Each row is a point on a tangle of strands that fork, close into loops and nearly touch. The rows are in no order.
Points whose rows are less than 102 apart are linked; no others are. Some points are linked to none.
Z998: [  4  -3  -9   6  -6  10 -23 -34   4  12  -3  -1  13 -10 -12 -11  14   9
   8  55  10   0 -14  30  -6]
Z883: [ 13  17  -2  -3  51   1 -24 -44 -46 -56  13 -14  30  47  41  44  27  13
  28  15  -6  42 -24  41  23]
Z247: [  4 -11 -56  16 -18   5   2  26  43  65 -14  45   9   0  16  14  18  -9
  13  20  12 -57   7 -19 -66]
Z935: [-31 -12  32  20  20 -20  52  57 -14 -28  -3   2  -4  61 -37  -2   9  12
  -2 -60   7  20  -3 -40  26]
Z421: [ 12  11  44 -17 -39 -13   8   3  56  28  43   3   1  33  17   9 -38 -40
  -2 -31 -39  13  51   3  35]
Z112: [-18  -4 -49   4   2  10   2  48  16  41 -11  27  -6 -13  43  18  12 -15
 -10 -20  27 -54   2 -53 -70]
Z913: [ 12 -10  10  18  21 -10   9  -3 -50 -71 -22  -5  24  25 -47   7  39  27
  32   9   1  22 -15  34  11]
Z433: [-63  -7   3  19   8  30 -19  12 -33  45   7  31 -20  -2  20  -7 -32 -43
 -13 -15  58  14 -32 -57 -33]
Z182: [ 27  -4 -25   3 -25   1  11  18  70  51  -3  24  13   0  25  10   6   2
   1  10 -20 -45  26   6 -40]
Z263: [ 29  -4  31 -20  29   3 -30 -41 -33 -44  18 -11  27  56  21  13  15 -33
  32  27   7  59  -6  32  55]
Z534: [ 15   9 -28 -27   9  -5  28  38   7   4 -14  20 -19  18  48  39 -19  -7
 -33 -45  -1 -24  12 -50 -10]
Z175: [-73  10 -27  31  39  19   4   4 -36  -3  -5  35  -6  14  31   0  15  31
  -9 -18  34  -5 -49 -32 -30]
Z826: [-10 -16  -1  19 -26  19 -11   4  35  80   1  53  14  60  -2 -21   8 -46
  36  71  31  -2  13  -7 -16]
Z947: [ 51  16 -14 -26 -41  -7  24  12  86  42  16  -6  -1 -32  18  -2 -22 -15
 -11 -24 -38 -52  48   5 -26]
Z298: [ 71 -18  -4 -23 -14 -14   1  24 -31 -26 -46 -11  -4 -21 -54 -24   2 -16
  17  34  25 -15  18   0  32]
Z776: [-42  28 -32  -4   4  53 -51 -64 -11  28  18  -5  -1 -60  47  -3 -17   2
 -15  56  34  -2 -46  18 -33]
Z741: [-38  -9  12  -9  14   9  -7 -12 -51 -13  -1 -21 -40 -37  20   9 -56  -3
 -51 -60  22  10 -27 -43  13]
Z303: [ 56 -25  24  19  26 -24  23  24 -49 -71 -32  -3  25  40 -48  29  34  21
  50 -17 -23  10  18  36  12]
Z618: [ 29 -18 -28  10 -33  22 -18  12  54  77 -25  47  14  14   7 -10   6 -35
  40  83  13 -19  25  13 -27]
Z576: [ 77  -8 -30 -27   8 -15  -7 -10  20  -4   1  11  -1  12  71  38 -10  -6
  -2  10 -44   1  30  39  14]
Z815: [ 34 -10 -13 -11  17  -4  27  47 -46 -27 -50 -15 -20 -19 -42 -13   0  10
  -2  -7  25 -16  11 -31  24]
Z833: [ 23 -17  25  13  -1 -19  14  18   5  -8  -7  16  20  77 -22  -4  13 -17
  30   4  -9  25  15   1  36]
Z607: [ 29   4  18  15 -20   1  -6 -20  67  34  29  17  32  43  23   3  17  -9
  42  33 -45   9  29  60   0]
Z915: [-19  -2  -8  12 -14  -2  39  41  12  12 -19 -15 -18 -21 -41 -21   5  25
 -28 -41  16 -40   1 -43 -16]
Z840: [-10  -6  12 -15   2 -19   3 -12 -27 -60   7 -50 -13 -49 -24  16 -13  36
 -49 -61 -28   1 -15   0  13]
Z72: [ -3  15 -29 -16 -15  35 -53 -57  -5  17  19 -17 -28 -87  39  15 -36   1
 -36  22   8  -7 -34  18 -14]
Z967: [ 27   4  21 -25  12   4 -34 -30 -32 -14  16  -6  -1  30  17   1 -16 -41
  18  42  21  46   2  18  55]
Z329: [ 39  -6 -26 -26   5   0  -3   3 -12 -17 -11  -6 -16 -15  32  20 -24   1
 -27 -20   3 -12  11 -17  14]
Z76: [ 24   1  12 -10  11 -23  64  67   1  -4 -25  -1  -7  55 -31   0  -2 -19
  -8 -55  -6   3  30 -48  26]
Z319: [ 77 -34   9  -1   2 -29  26  31  23  -9 -22  -1  24  45 -28   2  15  -3
  30   9 -32  -1  40  11  12]
Z89: [  1  -5  21  12 -45  13 -13 -23  66  58  37  19  12  18  -1 -26   5 -27
  26  48 -14   9  20  41  -6]
Z129: [-26   9  -2  34  29  16  -8   1 -48 -12 -37  26   6  20 -42 -32  33  18
  38  48  49   8 -44 -14  10]
Z780: [-33  10 -36  20  -9  25 -29 -40   4  28 -13  10   8 -36   7 -12  15  18
  -5  54  38 -20 -38  11 -39]
Z522: [-88  11 -21  28  18   7  21 -15 -11 -15 -16   9  -1 -27 -13 -20  40  76
 -19   3  -7 -13 -49  15 -61]
Z154: [  6  -7  -4  14  32  -8   3   7 -49 -65 -31  -7   5  -4 -28   1  23  38
  17   1   3  -4 -25  15  17]
Z271: [  4 -12  13   1 -29   7  -6  20  23  65   2  47   2  61  13 -10 -17 -62
  21  45  27  22  38 -21  10]
Z930: [ 57 -18  22 -38 -23 -16  -6   3   5 -16   6 -25 -14 -15 -23  -5 -19 -33
  -9  -1 -16  13  42   7  46]
Z224: [ 72 -33  16   7  24 -33  30  36 -13 -44 -35  -5  16  44 -44   2  25   9
  36  -8 -30  -7  35  18  14]
Z619: [ 40  10 -12 -10  38  -8 -22 -42 -52 -81 -17 -18  31 -26   6  26  37  39
  44  39  -8  -3 -32  63   5]
Z444: [  2 -17  23  10   3 -18   2  -8  13 -10   6  10  26  57  -1  14  13   4
  15   2 -20  23   7  23   9]
Z570: [-25   7  38   0 -39 -13  -4 -48  55  -9  48 -29  26 -23 -22 -13  13  34
  -3   6 -49   9   3  54  -8]
Z638: [ 15  -7   2 -12  -6 -11  22  57  -7  33 -16  29 -11  64  -5  -8 -21 -54
  13  12  35  14  43 -52  22]
Z190: [-55  -5   1  28  22  24  12  59 -40  24 -18  37 -28  13 -10 -27   2 -18
  -2 -25  61   3 -25 -62  -9]
Z460: [  8  17 -55 -20  11   5  12  58   4  28 -15  23 -19  -8  53  31 -10 -22
 -25 -37  25 -51  22 -60 -55]
Z21: [ 18 -13  32  10  -5 -14  -3 -30   9 -27  19 -19  44  22 -29  -2  37   7
  35  24 -30  30  10  58   0]
Z617: [-57  21  20 -10   1   7 -23 -72 -11 -30  41 -56   8 -44  -6  -6  -1  29
 -24   2 -33  34 -29  44 -10]
Z116: [ 31  -4   5 -19   0 -23  49  63   1  19 -29  13  -7  66 -16  -9  -8 -31
   8 -17   3   3  47 -47  14]
Z668: [-23  20  -1  40  39  17  -2  45 -69 -21 -53  27 -22 -21 -51 -46  34  32
  34  17  49   1 -62 -34  15]
Z756: [-69   0 -20  34  19  16   2  -4 -23  -2 -13  15  -7 -24  -8 -17  23  41
 -15 -12  26 -11 -43 -20 -32]
Z393: [-92   4  -4  28  43  32 -10 -12 -40  24   7  33 -17   3  38  -8 -10  -7
 -12 -21  51  15 -60 -36 -36]
Z49: [-34  18  57   3 -42  -7  -2  -9  69  38  57   7  12  27   6  -7 -33 -27
   4 -29 -36   4  34  -4  24]
Z365: [-77  -3  13  44  -9  -6  46  39  20  15  -9  10   4  20 -52 -36  39  39
 -10 -24  -2 -13  -7 -23 -29]
Z27: [-49  -7  45  18   0   5  -4 -25 -29 -29  14 -23  16  12 -66 -34  19   6
  12  16  20  43 -20  16  14]
Z374: [ 21  17  -6 -44 -13 -22  27  44  36  38   5   6  -9  22  32  24 -40 -37
 -16 -37  -7 -17  53 -49  -5]
Z681: [  3   1   5 -14  -3 -22  18   3  12 -34   4 -48 -17 -40 -13  17 -13  37
 -49 -60 -22 -19   5 -14  -2]
Z174: [  6  -3  26  -6 -14  -3 -24 -52   5 -33  36 -44  36 -20 -19   0  36  12
  19  23 -33  29   0  69   5]
Z145: [-50  20  47  18 -29 -18   3 -15  84  39  53   8  38  32  11   2 -16   9
  12 -22 -44  -6  28  27  -2]
Z802: [-15  10 -12  34  45   3  19  45 -65 -44 -50  15 -16 -22 -37 -23  27  50
  14  -9  24  -8 -46 -16  14]
Z496: [-50  15  51   3 -20  -9 -15 -59  22 -20  52 -44  15 -27 -12  -1 -16  19
 -26 -27 -41  27  -7  31  -3]
Z99: [ -3   5 -18  14 -46  26 -25 -25  59  75  20  28   6 -10  18 -15  -6 -33
  18  61   9  -7   8  41 -21]
Z954: [  9  10 -17  22  41   3  36  75 -53 -36 -62   3 -22 -11 -48 -22  37  35
  11 -26  10 -22 -16 -28  21]
Z941: [-29  -1  -5  19   7  13  33  65 -19  20 -19  12 -34  -4 -26 -21   9  -3
 -17 -39  38 -22  -3 -70  -9]
Z763: [-37   9  -6  -6  25  22 -32 -47 -38  -2  15 -10 -25 -27  40   9 -38  -9
 -33  -8  32  30 -44 -17  10]
Z768: [ -6  13 -24   0  32   3 -17 -33 -29 -19   8   2  14  20  49  30  10  13
   2  17   1  16 -36  12   6]
Z409: [ 31  -2 -27  -9 -31  11 -31 -31  23  25   2  -8 -13 -57  13   3  -6  -4
 -17  32   1 -14  -4  21  -9]
Z254: [ -3   4  -8   0 -12 -21  41  32  22  -7 -16 -42 -21 -55 -50 -17  15  38
 -32 -58 -11 -48   7 -33 -24]
Z865: [ 41 -13   9 -33 -29  -1 -31 -25   0 -10   6 -25 -16 -53  -9  -4 -24 -20
 -17  18  -2   7  15  20  20]
Z238: [ 73 -29 -13 -24   1 -11  -5   7 -14  -5 -39   2  -3   1 -13 -15  -4 -22
  28  44  11  -9  27   5  26]
Z123: [-12   6   2 -17   8  19 -43 -49 -30  -7  32 -16 -11 -17  30   3 -30 -28
 -10  22  20  35 -16   2  36]
Z58: [-24   6 -18  -3  31   3 -19 -35 -40 -42   5 -13  -7 -26  32  23 -13  38
 -31 -15   3  11 -43   3  -1]
Z170: [-42  11  15  -1 -36  16 -30 -39  19  47  45 -16 -24 -63  29   3 -59 -29
 -43 -24 -16  -2  -3 -21  -7]
Z48: [ 46 -14  27 -26 -22 -19   2  -2  28   3  24 -12  -7  11   3   4 -19 -40
  -1  -7 -35  27  51  13  42]
Z452: [ 70   0 -31 -50  -4 -13 -13   8   3  -8  -6   1 -17 -17  51  32 -40 -19
 -20  -6 -19  -8  30   8  22]
Z651: [ 35  33 -28 -41 -31  -9  22  31  65  41  17  -2 -10 -26  34  22 -39 -30
 -15 -41 -21 -49  53 -29 -31]
Z786: [-62  11 -18  23   8  -6  14 -20  18 -21   1  -4  16 -15   0  -1  34  77
 -17 -11 -37 -23 -40  23 -55]
Z422: [  0  10  23 -21  -8   4 -37 -63  -9 -34  40 -43  11 -32   5   9   9   1
  -3  22 -24  33 -10  55  20]
Z209: [ 55   1 -13  -2 -13  -2 -13 -25  56  24  15  14  14  11  46  16   8  -1
  22  31 -44  -3  25  55  -1]
Z904: [-32  -5  17  -6  14   1  -2  -8 -50 -44   0 -38 -31 -37 -21  -6 -34   6
 -37 -50   2  13 -22 -25  21]

How many points has the smallest loop of links through each point below? Write - if it is on no loop.
Z409 -> 5
Z174 -> 5
Z883 -> 7
Z947 -> 8

A fork is a point with three links, a tip a point with one. Leave the first point through the second and follow the links. Name the first fork or tip that comes.
Z145, Z49 -> Z409
Z254, Z915 -> Z786
Z374, Z651 -> Z534
Z238, Z298 -> Z802
Z224, Z319 -> Z174
Z263, Z883 -> Z763
Z409, Z865 -> Z145
Z802, Z954 -> Z238

A piece is two or more points that can be reached from each other along the links. Count, over all rows, the pieces, the separate loops (a circle has one, a figure eight two, a Y none), the forks (points with three links) and the tips (points with one).
pieces -> 4
loops -> 4
forks -> 5
tips -> 5
